Points on a hilly landscape, in no order, each with its height.
From any point a climber steps to the highest of the 3 points nearest to it. It stops when none of these is higher. Distance is the straight distance between rows; heights are no part of it.
noruf: [136 152 123 136  82  91  93 122 141 127 116 156 149 171 131 108 148 108
 156  99 108 149 110 146 113 136 132  74 180 126 163 141 198  76 115 131
 145 107 131 158 150 161 179 144 135 146 107 113 155 119 113  67 136 120
 122]  height 595
Mediz: [111 139 140 181 138 131  76 149 159 137 106 150 187 181 131 158 185 118
 143  83  94 158 109 132  74 138 101  83 158  75 159 143 179 113 133 120
 121 118 139 136 117 135 143 102 127 127 151  64 146 101  95  83 133  88
  63]  height 576
manem: [139 113  74 175 140 149 154 144  62 110 173 135 104 137 121 121  94 101
  84 225 181  98  94 115 165  99 135 194  28 107 149 130 104 141 169 111
 155 164 181 105 137 154 107 164 183 142 124 136 154  71 110 127 134 112
 175]  height 128
Lene: [130 119 165 109 120 136 136 128 122 112 173 123 116 115  94 147  58  98
 151 109 130 169 148 144 168 142 164 117 159 113 133 118 114 157 133 107
 120 130 112 145 114 100 143  79 147 101 116 192 119 149 124 132 140 107
 121]  height 618
munag: [ 98 140 154 165 133 109  83 111 148 118  83 152 192 141 103 106 158 109
 178 111  71 113 120 125 109 175 136  69 157 115 145 141 167  88 130 141
 117  79 135 130 152 120 167 114 112 132 143  59 115 147  81  83 152  76
  85]  height 372
fasel: [123 130 122  95 108 103 115 122 109 103 137 165 157 143 124  93  77 105
 169 113 130 136 146 129 157 115 136 115 168 143 152  91 156 106 108 121
 177 101 123 151 134 160 151 115 125 100 102 173 152 152 127 121 158  96
 188]  height 608
katod: [157 141 195  77 120 133 167 141 123  96 147  88  94  88  80 144 100 122
 142 128 126 128 156 100 146 134 141  94 135 114 167 147 126 177 168  92
 124 121 122 138 101 101 166  59 112 116 109 156  91 103 104 101 150 137
 102]  height 596
gisi: [135 127  80 125 118 101 104 120 147  84 125 163 117  84 157 137  95 112
 104 130 171 207 116 148 157 124 120 126 158  97 137 141 104 144  91 131
 125 137 157 130 109 149  98 105 120 104 118 158 142 164 106 119 119 127
 150]  height 635
puf: [147 119 181  68 107 156 175 129 121  92 139  98 116 139  68 147 101 116
 127 121 123 145 140 116 150 131 151 123 165 118 150  94 125 180 167  96
 155 127 132 128 137 131 152  65 123 113  90 157 113 136 118 129 146 128
 109]  height 591
pabar: [142 120  47 140 136 132 110 149 211 166  74 139  92 137 125 140 140 173
  77 180 141 138 118 175  96 118 134 197 127 136 129 134  93  76 116 182
 102 165 157 119 139 146  62  88  76 147 124 147 140  99 162 114  99 129
 149]  height 651
Folaf: [118 147  66 114 132 109 124 119 149  94 126 171 148 135 145 124 106 106
 114  99 155 192 118 148 143 151 109 152 196 122 141 104 132 131  81 100
 145 133 132 138 100 129 105 133 124 128 106 153 151 159 115 119 123 131
 158]  height 627
Das: [113 140 166 164 157 121 100 134 178  69  64 142 179 146 103 147 174 100
 171  86  87 129 118 162  90 150  69 102 187 123  73 133 151 121 126 151
 134  68  86 130 140 135 149  79  72 118 140  76 102 153  90 119 112 102
  99]  height 360
tor: [108 136 202 164 127 107 127 139 182  71  22 133 166 127 106 153 162 102
 163  91 110 101 113 163  73 149  92  69 201 130  70 101 148 127 116 144
 108  99  40 130 132 130 148  73  80 109 112  73  49 155 134 124 106 124
 133]  height 355
Gumig: [119 141  95 166  87 106  92 131 148 158 107 127 176 191 169 133 166 112
 149  76 120 172  89 140  87 140 119  87 171 107 162 147 182 102 134 108
 129 149 138 147 138 142 151 132 157 137 106 106 154 105 114  86 108 104
 108]  height 599
Figu: [172 133 141 136  82 161 196 136 102 119 151  99  68  71 135 158 112 127
 122 133 116 137 147 117 160 143 128 123 111 128 141 153 118 163 169 125
  85 132 102 142  94 103 153  83 172 133 169 169 112 141 137  98 101 158
 110]  height 460
nopi: [136 139  39 147 161 131 123 129 203 168  60 129  91 149 128 140 155 190
  82 138 155 152 110 173  80 112 132 184 144 139 135 147 117  84 113 175
 103 186 177  91 135 139  63  91  75 116 112 146 138  99 184  99 107 147
 162]  height 637
vufi: [110 139  94 102 122 106 119 133 130  95 123 164 141 106 134 146  71 115
 114 119 128 186 156 146 163 129 140 112 162 125 138 120 115 138  77 122
 144 117 126 137 119 142 114 106 111 107 117 154 141 168 120 135 154 108
 151]  height 650
sil: [108 123 189 137 125 111  95 122 203  87 113 152 165 135  88 119 157  97
 176  78  93  89 147 113  66 173 108  92 189 109  87 143 154 120 131 132
 105  82  54 131 111 100 172 126 111 135 128  93  91 156  80 131 117  76
  95]  height 366
zan: [136 137  84 158 165 172 144 145  91 133 201 113 143 127 142 143  83 122
 120 153 134 104  92  72 148 128 105 177  53 111 119 149  97 109 176  60
 114 142 156 108 129 159 129 195 168 146 131 130 155 105  96 144 135 136
 148]  height 622
Rop: [134 145 238 127 136 149 161  96 113  99 108  87 133 108  94 107 107 136
 135 148 136  77 150  77  80 132 169  60 146 134  94 134 135 206 121 101
  87  93  80 128 158  76 137 229 147 105 109  48 119 134 166 141 146  85
  89]  height 457
Zimus: [177 140  36 134 141 132 138 153 211 186  94 122  97 156 126 143 148 164
  86 146 148 120 134 182  81 117 115 177 142 136 117 141 101 110 116 181
 110 165 176 101 121 141  70  93  83 150 127 134 148  98 177 124 104 143
 142]  height 644
Tipe: [132 139 195 124 129 133 120  82 170 119 120 151 156 131  89 104 172 127
 172 112 142 127 164  84  95 172 183  66 146 133 112 162 145 150 133 106
 103  81  97 115 170  78 126 176 135 137 137  49  91 183 134 130 166  95
  98]  height 417
Gam: [169 130  16 133 131 128 136 167 210 207 133 151 101 166 117 116 138 151
  69 163 131 121 130 152  77 100  84 199 127 147 149 138  97  87 111 186
 132 158 141 111 150 154  69  98  65 165 167 122 154  78 176 158  93 149
 141]  height 563
dom: [128 115  76 120 149 148 139 176  83 172 191 144 118 154 158 138 154 179
  93 180 134 122 109 122 170 108 113 179  33 146 126 140  83 123 133 120
 153 129 205  79 115 133 115 172 160 144 128 128 134 108  76 164 113 163
 133]  height 387
kofo: [127 119 133 139 139 110 123 125  97 108 153 152 106  80 158 156  85 116
 145 122 143 164 149 167 179 126 138 120 126 106 125 132  91 140 118 174
 127 152 116 141 111 126 115  90 130 117 150 194 121 146 125 147 107 157
 140]  height 579
Bagu: [134 105 121 158 123 128 172 135  91 121 138 113 108  78 178 181  95 122
 156 113 137 149 132 167 166 128 139 123  97 123 133 139 104 129 140 145
 110 150 105 151 117 127 139 102 151 142 153 177 120 142 124 141 106 131
 125]  height 474
nabo: [148 109  86 116 144 133 123 125 141 147 131 144 118  91 192 116 163 158
 120 137 174 151 127 141 146 112 108 158  92 136 126 126  92 118 109 167
 127 173 108 145 110 128 108 112 105 140 158 135 164 143 154 156 108 178
  89]  height 289
tolon: [142 118 156  80 124 146 164 127 112 107 156  99 118 142  82 151  96 117
 184 112 117 165 132 120 155 103 113 117 157 129 148 116 143 174 140 105
 138 137 132 141 123 117 151  69 138 117 104 169 129 143 132 136 153 111
 116]  height 603
moga: [114 152 170 151 148 117  95 126 184 112  92 158 172 142  83 125 169 112
 160  75  87 113 123 132 102 161 107  89 149  80 108 142 169  95 131 144
 128  88  99 118 135 145 169 108  98 126 163  86 113 143  79 115 124  84
  69]  height 367
fuzin: [118 156 104 151  90 103  90 130 136 132 121 156 175 158 126 108 170 127
 149 109 104 147 117 135 106 143 139  59 160 113 162 136 199 102 147 144
 147  78 120 159 134 140 157 134 154 121 126  81 137 118  99  87 133  91
 103]  height 649
takez: [122 129  76 115  88  92 110 135 132 131 134 164 165 175 171 108 124 102
 115 107 134 155 107 156 134 139  95 104 206 113 150 146 162 113 110 100
 140 134 131 133 125 145 138 154 127 130  88 137 165 146  87  91 141 122
 156]  height 486
rova: [163 147 104 148  84 195 190 155  76 105 176  83 109  78 145 139 131 130
 153 127 112 104 106 112 145 124  92 181  76 133 112 138  96 116 148 101
  92 146 116 123 128 114 137 156 150 149 153 148 109 113 116  96 118 155
 122]  height 348
balu: [127 142 102 128 138 145 136 151  73 114 183 108  98  91 163 133 149 151
 107 159 148 113 126 151 186 111 118 157  66 135  99 141 100  82 130 153
 132 135 127 141 121 154 125 155  98 171 167 153 157 105 114 164 100 193
  92]  height 234
gog: [125 120 146  85 116 114 113 128 117 118 144 148 147 147 108 102  70  82
 165 129 104 135 123 124 145 129 158 103 197 123 133 103 161 123 107 111
 169 108 114 153 137 142 153 111 134  92 122 168 153 159 136 143 174 107
 165]  height 636
minal: [101 141 182 157 138 113  92 105 165 135  90 144 174 125  89 118 157 115
 183  84  87  90 155 108  94 169 119 106 161 111  94 156 164  89 146 142
 112  92  99 123 131  95 149 141 145 127 123  71 113 150  61 104 132 102
 113]  height 368
zir: [137 141 123 147 133 149 152 150  87 130 181 121  90  77 179 161 126 141
 143 123 135 108 124 164 182 110 133 141  63 134 101 131  93 111 156 160
 117 132 109 157 127 129 144 118 122 163 167 164 129 122 120 135  97 182
 120]  height 231
Minif: [112 147 211 111 122 136 160  83 112 112 128 119 137 134  86  84 164 143
 131  96 147 119 162  81 114 147 189  76 148 130 130 121 166 175 136 114
 120  91  93 127 190 106 135 195 149 109 115  50 103 144 151 138 181 103
 110]  height 385
linu: [144 133  74 162 148 142 106 125 211 141  83 140 104 112 123 158 132 157
  73 130 135 138 104 170 104 129 133 179 123 114 129 133 127 103 100 169
 111 164 182  92 115 121  71  93  84 105 113 171 154 108 177 111 115 157
 149]  height 598
sikef: [102 122 206 141 112 130 112  75 201  96  75 138 162 126 104 139 170 119
 173  74 102  96 113  94  77 153 110 109 187 144  85 158 150 112 105 134
 138  84  66 149 129  90 151 132 129 145 135  85  78 168  83 124 116 109
 118]  height 362
kofod: [125 126 112 139 108 118 115 129 103 112 144 127 113  77 180 154 110 117
 142 126 148 153 144 180 154 127 146 107 101 115 122 144 104 139 115 182
 104 145 120 129 106 110 108  89 117 130 151 158 120 160 126 144 111 158
 131]  height 547
bif: [174 100   6 142 131 130 143 165 212 218 102 146 115 170 116 151 126 160
  90 145 135 132 128 150  65 115  99 193 143 146 118 141  99  92 134 185
 104 170 146 109 149 137  80  78  92 175 148 131 155  77 172 134  94 129
 147]  height 602
mef: [128 131 228  87 118 137 158  92  70 112  85  48 145 136 136 123 109 101
  92 100 134 102 111  73  95 117 132  84 114 138 117 107 138 243 119  72
  96 122 105 142 126  74 182 186 136  91  92  66 117 106 156 142 161  82
 105]  height 609
fese: [157 108  88 146 173 111  96 110 148 168 102 108  99  91 169 115 127 135
 114 150 173 144 121 175 131 127 101 190  95 135 120 135  87  95  99 163
 136 169 116 158 108 125  91  96 121 142 174 137 146 137 124 150  83 168
 124]  height 416
rido: [ 73 167  91 152 142  99 101 138 169 115 107 153 134 146 136 151 125 130
  72  93 113 142 133 166  91 125 114 127 201 142 167 138 160 102 112  91
 153 149 158 104 122 143 115 147 103 123  80 169 170  84 135  91 101 148
 172]  height 621
tobob: [108 103 163  76 102 135 122 101 120 126 127 105 145 183  99  79 106  96
 185  89 125 118 126 107 139 129 177 100 159 141 129  90 194 135 137 116
 158 124 113 136 161 127 166 109 174 109 108 117 132 161 151 140 178 120
 118]  height 319
Zev: [105 131 204 130 102 124  92  88 172 132 114 150 161 138  82 104 193 113
 172  90 108  96 144  78  87 146 161 103 151 142  87 155 156 123 127 125
 116 112  88 118 131  52 139 161 151 138 144  62 112 177  97 132 148  81
  83]  height 396
Biven: [ 87 164  69 156 142 100  95 113 159 128  92 161 120 141 142 150 118 157
  45 119 152 143 106 157 106 136  87 153 158 138 137 121 127  98 123 130
 137 137 176 107 109 127  76 130  95 127  93 175 159 110 172 106 118 164
 197]  height 500
nogu: [103 134  63 143 163 136  87 123 176 137  56 145 125 136 134 129 138 155
  79 145 145 126 103 160  94 105 126 164 127 116 128 121  92 104 107 156
 126 172 149 121 107 144  99 108  86 109  92 167 133 111 168 100  93 158
 181]  height 597
gil: [138 147 223 119 127 130 136 103 145 110 137 130 138 119  72 114 169 151
 157  96 129  94 151  85  75 143 186  46 167 137 108 162 141 147 128 120
 101  80  84  98 162  80 107 190 114 114 130  72  98 179 131 126 169  74
 104]  height 437
mina: [107 160 111 144  87  86  97 125 150 154 107 148 154 172 158 130 180 122
 148 108 108 163  96 148 109 125 131  93 181 127 176 125 186  91 124 128
 138 117 132 156 148 160 139 146 154 143 107  94 172 108 107  74 131 101
 129]  height 614
Givo: [117 100  67 118 160 121 126 152 125 202 170 128 117 159 161 123 134 173
 107 163 121 112 124  95 142 118  95 181  52 171 132 118  50 117 113 126
 149 140 201  92  95 149 109 131 179 156 146 126 144 109 112 174  98 164
 137]  height 390
kul: [113 129 245 127 140 135 148  77 105 108  92  90 138 133 109 115 135 118
 140 121 114 107 145  90 104 122 163  63 134 133 105 104 146 205 135  73
 104 104  73 139 161  99 173 184 137  91  93  57 111 120 180 150 131  84
  99]  height 527
sefoz: [160 128 235 137 122 150 158  76  72 102  94  75 135 126 111  97 127 119
 114 107 121  94 120  75  92 119 151  57 155 135 110  96 126 214 113  82
  88 103  76 125 149  81 156 211 148 116 109  57 118 130 168 135 147  82
  99]  height 512
fure: [123 123 241  79 155 126 151  99  80  94  81  59 133 132 109 103 111  98
 138 102 114 111 134  85  96 118 139  78 110 156 119 101 175 215 100  78
 109 103  95 153 141  90 189 168 137 103  73  93 104 117 166 142 161 103
 120]  height 645
Votar: [116  99  54 130 134 160 148 158  85 164 180 139 102 148 150 140 160 174
  76 186 144 100 106 126 175 108 133 184  41 121 150 124 102 129 140 123
 156 144 222  87 114 161  86 156 142 124 130 122 126 107 117 146 133 139
 142]  height 373
dize: [116 114  89 156 155 168 141 183  82 131 178 123 122 115 133 143 138 155
 101 170 117  99 100 109 176 122 113 189  40 106  95 154  91 102 147  98
 138 111 181  90 138 176 118 175 121 141 145 147 125 114 112 164 124 152
 132]  height 146
Moz: [136 108 192  54 108 155 148 100 114 114 152 100 145 165  81 120 122 114
 148 122 124 151 130 113 145 126 160 103 159 138 118 106 165 148 110 109
 149 140 136 137 162 110 139 102 143 109 124 125 113 139 172 129 186 116
 101]  height 283
Bok: [117 142  97 146 116  76  96 147 137 119 121 143 169 174 173 115 140 121
 105 103 135 201  96 159 101 131 100 117 207 133 155 121 165 116 123 103
 149 136 131 154 112 137 113 167 145 155  65 151 174 104 118  98 127 132
 162]  height 499
buf: [135 123  81 126 150 108  95 141 162 193 136 112  98 105 172 112 129 139
 118 163 170 141 123 135 139 124  92 192  74 136 109 135  85  91 109 154
 139 165 135 141 106 141 112 109 129 153 164 123 155 130 144 165 104 182
 109]  height 308
Fof: [149 118 233  78 123 155 137  94 114  92 118  60 112 130  64 130 107  96
 117 108 109 107 128  80 105 141 117  91 134 145 128  96 150 171 143  97
 127 137 117 128 122  93 177 111  91 105  68 150  86  72 108 156 156 115
 113]  height 620
lated: [128 137 138  98 123 121 116 121 128  91 155 160 158 117 115 153  63  94
 155 113 116 175 139 149 159 123 135 116 155 128 128 100 116 147 116 113
 151 119 132 134 123 149 125  84 119  84 128 167 136 161 105 158 160 117
 167]  height 667
bim: [126 113 150 137 131 109 140 151 115 120 138 131 116  73 150 160  67 122
 151 113 108 149 140 167 179 134 144 126 120 106 147 112 104 159 137 122
  96 120 134 136 112 114 144  65 153 136 155 193 126 147 114 137 142 138
 126]  height 575
zal: [118 120  85 124 153 102  99 106 150 125  92 140 113 101 165 126  88 118
 110 128 177 186 110 178 137 130 126 149 119 120 147 128 105 110  94 158
 110 165 141 147  88 115  84 111 136 111 143 170 137 160 131 107 105 131
 167]  height 601
vuker: [137  91  63 141 123 151 170 181  72 154 171 133  97 148 136 134 134 168
  76 196 169 106 114 133 171  87 150 175  41 144 169 116  96 141 153 142
 171 156 216  80 140 164  88 156 173 135 106 151 141  95  90 131 140 133
 173]  height 347
mimo: [127  91  72 121 133 133 137 170  89 186 178 152 113 178 145 140 144 182
  97 180 136 105  96 117 172  86 135 175  56 153 166 130  97 134 149 129
 165 165 227  75 101 132 101 151 183 150 123 154 120 118 101 149  98 133
 131]  height 384
rez: [121 122  81 125 154 112 122 174 146 197 168 157 111 135 147 100 114 150
  98 182 130 111 167  97 123 124  66 155  74 147 149 101 100  90 106 147
 138 139 149 123 102 149 103 110 118 152 164 119 149 115 150 165  72 162
 120]  height 397
firem: [127 150 108 113  94  80 105 132 117 140 122 155 171 168 162 112 143  87
 160 129 124 161 126 149 130 141 140  98 191 129 146 125 180  99 124 132
 150 123 144 168 128 171 125 149 130 123  96 118 155 144  93  89 173 124
 149]  height 536
Mon: [117 128 202 107 112 144 144  90  93 113 135 111 135 149  79  96 157 138
 151 119 127 104 143 100 148 140 204  85 167 125 127 135 173 181 121 102
 120 101 126 122 188 111 140 166 143 111 126  68  92 132 184 134 192 102
 108]  height 451
mebal: [146 127  88 110 129  99 110 104 101 108 104 147 117  82 142 138  92 109
 125 139 173 193 124 163 178 129 143 131 124 104 118 137 104 132 101 159
 132 125 146 159 111 121 113  76 107 119 142 177 120 174 132 133 134 137
 151]  height 625
dasag: [114 133 130 113  77 104  91 128 114 125 115 166 168 156 119  87 142 109
 186 117 101 112 132 135 134 116 179  77 171  93 150 113 207 101 116 131
 156  93 117 160 173 149 171 134 145 110 128 108 131 122 112  94 156 128
 136]  height 498
zigu: [141  94  69 147 150 153 168 156  75 117 174 127 103 149 141 121  94 142
  85 233 178  91 116 160 157  79 141 190  36 132 161 109 127 142 152 136
 175 168 192  97 126 163 110 156 154 126 126 161 139  83  94 134 149 119
 184]  height 314
feg: [108 161  89 161 146  82  96 129 155 117 119 162 147 152 161 125 115 126
 101 103 136 167 105 145 102 119 101 137 197 131 146 122 152 107  91 104
 150 130 126 104 107 134 101 154 124 137  87 178 151 116 128 102 105 139
 184]  height 537
pasu: [116 116 205  76 111 172 132 104  76  96 123  87 125 144  70 125 112 110
 125 129 109 120 130 105 127 128 147  90 138 149 112  98 148 171 135 100
 145 109 131 131 152 129 185 118  78 103  86 133  93 107 164 136 175 114
 107]  height 592
buzi: [113 104  57 136 136 119 140 140  96 183 188 147 123 162 141 132 172 178
  76 181 116 124 120 104 169 110  95 195  46 154 140 135  79 132 140 138
 156 130 210  95 126 155 113 159 146 167 138 121 139 122  84 176  99 161
 123]  height 388
nek: [148 128 236  87 128 159 166 119 114  90 122  53  98 109  60 147  93  99
 138 140 122 121 131  97 132 140 134 113 134 127 124 111 136 188 158  86
 134 128 128 104 112 106 181  89  87 105  86 162  87  78  93 128 135 108
 118]  height 617
san: [147 122 110 174 119 168 158 139  89 121 190  92 110  80 162 156 120 134
 143 132 109 108 125 127 163 107  90 171  97 133  87 155  92  97 179 127
  88 138  94 147 109 138 122 165 143 158 164 155 141 112 132 132 110 167
 135]  height 350
Rezig: [135 124 131 148 102 163 174 151  91 103 164 103 101  64 170 173 115 126
 161 126 104 104 120 135 150 130 119 148  99 137 102 150 101 127 165 121
  87 147  89 136 117 132 151 120 155 131 160 151 142 115 145  87 103 147
 112]  height 356
gose: [158 126  94 157 133 110  96 103 135 142  79 128  81 107 174 117 128 123
 116 131 171 154 114 154 148 112 120 139 100 108 129 139  94 118 110 148
 114 176 120 140 106 123  94 109 128 144 162 148 156 164 148 139 103 166
 151]  height 587
Rerog: [134 145  65 124 163 103 118 153 170 207 121 163  85 137 128 108 113 155
  96 176 118 119 175 118 109 123  80 175  58 167 152  99  75  81 108 180
 162 138 163 127 118 173  97 110 113 133 149 104 153  87 142 193  63 161
 142]  height 401
suker: [ 98 132 150 109 125 112 105 111 120 148 118 147 150 162 118  88 111  99
 174 112 146 105 140 131 135 125 167  90 153 131 126 116 201  99 117 123
 147 100 108 132 172 123 159 125 174 112 112 114 155 141 125 112 167  88
 134]  height 392
sogek: [152 131   7 117 137 100 153 154 187 223 122 152 106 175 121 142 102 162
  58 159 107 127 149 144 112 154  87 194  84 150 149 129  89  95 119 165
 125 162 152 109 141 180  93  88  92 169 175 102 148  86 153 140  80 134
 158]  height 469
zifa: [114 121 199  73 101 154 142  94  93  99 116  87 133 141  71 107 138 141
 143 114 121 126 156 108 137 110 178  87 134 136 117 100 181 174 137 113
 136 107 111 124 186 125 170 134 111 113 109  84  98 134 162 125 193 114
 141]  height 544
fur: [150 118 102 127 151 113 135 154  98 135 156 113 115 106 174 133 142 158
 132 139 157 137 124 151 172 113  99 154  85 130 109 143 100  94 116 163
 141 134 124 161 103 133 100 139 106 173 186 132 137 136 135 172  97 194
 101]  height 243
Ren: [157 147 171  86 109 169 189 136 120 109 150  99 112  86  72 150 101 106
 136 109 116 139 163 124 159 132 136 120 136 102 170 115 102 176 169 106
  97 132 131 122 107  86 132  71 138 112 117 155  81 118 103 104 133 126
 105]  height 574
pogul: [142 128 197  70 110 156 159 102 102  87 133  78 110 134  62 124 113 102
 146 115 129 132 133 115 136 141 131 108 154 131 129 111 135 181 154 111
 139 118 132 125 145 125 159  85 100  94 112 171  96 103 143 153 156 100
 119]  height 604
lek: [118 102 165 132 138 100  82 110 137 135 112 163 172 137  87  93 142 110
 178 111  88 110 159 122  98 139 167  91 152  97 134 143 179  88 141 129
 135  88 110 143 141 116 155 134 143 122 130  80 129 149 106  94 172  91
 114]  height 380
kug: [141 130  71 140 167 112  84 139 180 166  87 147  95 104 147 117  99 151
  77 156 161 133 131 158  94 125 121 162  95 123 121 126 105  79 115 167
 112 154 116 118 107 151  79  89  96 112 138 149 149 120 157 115  91 136
 144]  height 633
dubu: [109 136  78 131 158 148 142 166 108 170 193 121 105 116 161 140 172 171
 114 135 131 112 142 113 177 124  97 181  50 129 126 137  86 100 133 126
 137 144 182 113 110 153  96 162 118 164 155 128 139 106  99 168 103 165
 100]  height 386
Vonuf: [151  95 242  94 151 139 141 101 106 106  97  49 121 131  94 116 113 102
 129 119 126  95 125  47  90 141 128 108 125 154  99 117 159 192 137  93
 148 136  93 136 111  87 192 118 112  82  75 141  96 101 116 118 162 110
 119]  height 623
dobap: [119 143 214 121 109 145 128 102 112 112 138 123 143 132  91  85 131 147
 161 119 133  97 159  80 101 129 196  58 163 142 121 120 164 184 131 115
 104  89  95 107 165  98 125 216 141 102 135  77  93 167 157 154 154  79
  85]  height 425
sed: [165 116  37 143 156 121 123 143 190 164  88 141  96 129 109 126 113 160
  96 192 151 106 137 167 104 107 109 168 108 119 133 123 105  74 116 201
 114 185 136 122 137 152  85  79  80 129 154 156 136  76 174 130 102 159
 155]  height 661
rozu: [139 120 114 132  84 163 172 140  84 115 176 102  78  76 174 158 115 108
 170 119 109 114 137 129 160 120 135 145 117 139 110 158 109 146 167 126
 100 144  97 152 108 122 127  92 168 133 155 177 117 127 143 102 102 159
 118]  height 383
febe: [101 137 172 165 151  91  96 134 170  90  83 143 184 144  85 146 171 116
 165  96  75 100 122 124  78 150  99  86 172 108  88 136 150 100 137 148
 121  82  76 132 123 123 162  96  80 135 132  59  94 157 102 111 113  99
  92]  height 363
Fenor: [142 122 120 145 127 116 136 135 107 107 108 138 103  73 180 160 108 129
 116 134 185 170 125 165 166 136 151 122 100 108 132 129  91 110  89 172
 117 148 131 145  96 123 100  98 118 133 163 179 131 159 135 151 113 137
 111]  height 585
Kegu: [ 93 115 221 160 114 102 122 117 177  73  58 141 173 120 121 146 160 115
 161  69  96  78 126 142  52 140  98  69 190 133  68 119 157 127 106 153
 114 104  39 157 107 113 157  87  91 122 117  74  66 171 122 138 114 116
 140]  height 359
lik: [126 130 214  89 130 171 153 100  84 115 101 111 128 153  80  93 130 131
 130 113 125 101 148 107 119 138 181  54 152 152 122 108 148 222 125 115
 115  86 108 125 189 114 148 187 130 107 110  71  97 134 187 135 183 108
  99]  height 433
danuv: [138 113  88 118 116 107 110 100 132 117  93 135 107  76 163 106 139 141
 118 116 186 184 121 170 162 123 144 155 113 120 136 141  97 130 102 157
 122 155 115 142  96 106 116  87 117 127 164 160 148 161 127 147 110 157
 138]  height 611
Gipez: [170 134 115 119  68 181 169 154  71 100 184  94 110  73 138 140 150 118
 144 121 108 104 116  99 165 140 119 154  77 125 132 149 128 136 147  95
  90 125  99 142 127 129 153 127 158 115 154 149  90 113 144  78 135 137
 130]  height 337
Burov: [168 115 107 135  84 194 181 137  70 103 201 104 107  90 154 151 125  95
 135 145 120 103 101  79 133 114  97 201  88 154  80 144  86  96 160  95
  85 131 118 142 112 137 132 187 138 153 160 148 127 106 129 107 123 140
 120]  height 349
sok: [165 157 158 117  80 163 197 153  98 111 151 107  86  63 117 161 112 112
 115 148  81 128 153 106 163 128 152 139 102 125 169 131 117 147 176 120
  97 110 101 126 126 102 143  95 152 115 152 140  92 111 111  78 133 141
 122]  height 532
Kigot: [126 100  77 119 158 118 111 132 128 186 159 126 102 116 164 107 154 156
 118 162 147 115 138 107 150 110  66 183  67 144 123 118  89  86 134 147
 160 155 142 124  97 161  93 133 139 162 171 101 145 121 126 184  82 186
  72]  height 394
fafug: [136 128 235 139 130 131 137  97 144 102 124 126 141 103  89 108 147 130
 150 123 114  83 161  77  65 142 198  49 151 125 115 149 122 190 129 110
  99  86  76 116 182  85 122 216 135 105 111  87 112 154 154 148 147  84
 113]  height 443
fudig: [105  99  71 118 147 124 132 169 104 188 192 133 143 167 152 131 171 164
  95 175 126 111 118  99 163 103  91 189  59 136 126 124  62 133 141 114
 163 131 208  98 115 141  98 157 168 157 145 128 135 116 109 169 101 161
 150]  height 389
vudis: [ 95 144  89 156 184  96  90  95 170 120  75 156 117 129 163 142 102 127
  73 114 149 175 100 143  98 128 116 161 153 116 146 127 118 108 107 125
 123 149 144  92 108 129  74 136 119 103  89 190 147 142 146  97 105 143
 192]  height 624
zedon: [124 128 145 116 137 108 112 112 111 113 131 144 122  83 122 129  59 110
 142 130 137 151 134 162 161 127 136 101 144 107 140 120 100 134 106 138
 130 117 128 148 108 129 123  79 138 109 138 178 137 171 112 146 134 115
 144]  height 642
sudo: [104 123 193 138 139 106 101 113 197  83  76 145 175 133 120 144 170  90
 158  68  86 106 124 122  64 162  94 100 198 129  67 133 154  98 129 148
 133  76  40 149 124 108 169 104  92 151 132  64  67 169 106 121 103 104
 103]  height 364
zus: [ 90 120 175 110 120 137 117  86 117 140 111 122 162 174  94  77 150 116
 181 119 117 119 136 107 119 137 203  98 153 134 140 110 173 150 122 118
 140 109  93 118 166 120 141 135 176 123 145  89 122 173 177 111 185 108
 120]  height 280
kodeb: [ 97 143  84 176 125  99  93 150 157 147 129 133 155 163 179 134 123 128
 113  86 114 145 116 179  85 117  88 117 201 141 162 126 158 105 145 108
 138 155 141 122 142 140 135 162 123 138  71 135 185  92 130 110  83 136
 147]  height 418
rulab: [100 131 155 110 109  93  86 114 108 156 110 145 143 136 116  95 111  98
 175 115  96 114 146 116 118 136 170  92 161 118 138 122 203 101 115 137
 151 105 114 158 162 125 162 149 183 116 146  87 129 140 125  98 188  91
 131]  height 415
bib: [101 161  66 150 117  76 100 135 142 107 121 157 153 159 167 119 111 115
  83 110 142 179 112 141 117 138 107 145 189 134 151 121 147 126  95  86
 121 145 135 122  97 117 101 154 127 122  75 165 142 148 133 105 109 118
 173]  height 600
nosa: [128 111  75 156 160 165 157 148  79 136 186 129 100 134 138 134 135 130
  89 200 152  80 123 123 195 109 144 172  31 118 154 145  85 138 153 117
 148 141 185 110 144 175 105 173 155 131 123 147 131  95  99 145 152 125
 163]  height 26
Bon: [124 135 106 148 158 160 154 166  70 120 177 119 125 109 157 136 132 158
 109 157 113  94 119 119 170 124 101 191  66 125  95 132  95  92 162 101
 139 126 161 121 124 149 131 188 120 150 145 162 157  98 128 148 108 161
 120]  height 225
Rufu: [135 126  68 140 149 142 118 148 120 185 181 131 116 135 172 128 135 176
 120 174 127 126 133 104 153 117  75 164  62 133 124 122  84 114 126 128
 144 138 164 121  86 143  93 156 135 174 150 120 145 135 117 194 106 179
  88]  height 391

Two climbers start at each pair of points below. Name the first point that both come to, or write none.
takez / tobob | none
puf / sok | nek
zus / Tipe | fure
Zev / Minif | fure

Call two points neighbours if one is among the 3 nearest of the other. Go from one point of each pair to the other, from neighbour to neighbour, staying as high as possible. Name the lowest point that can't be avoided.
fuzin / lated | takez
lated / rido | feg
fuzin / zan | Bon
fure / lated | tolon
vudis / sed | nogu
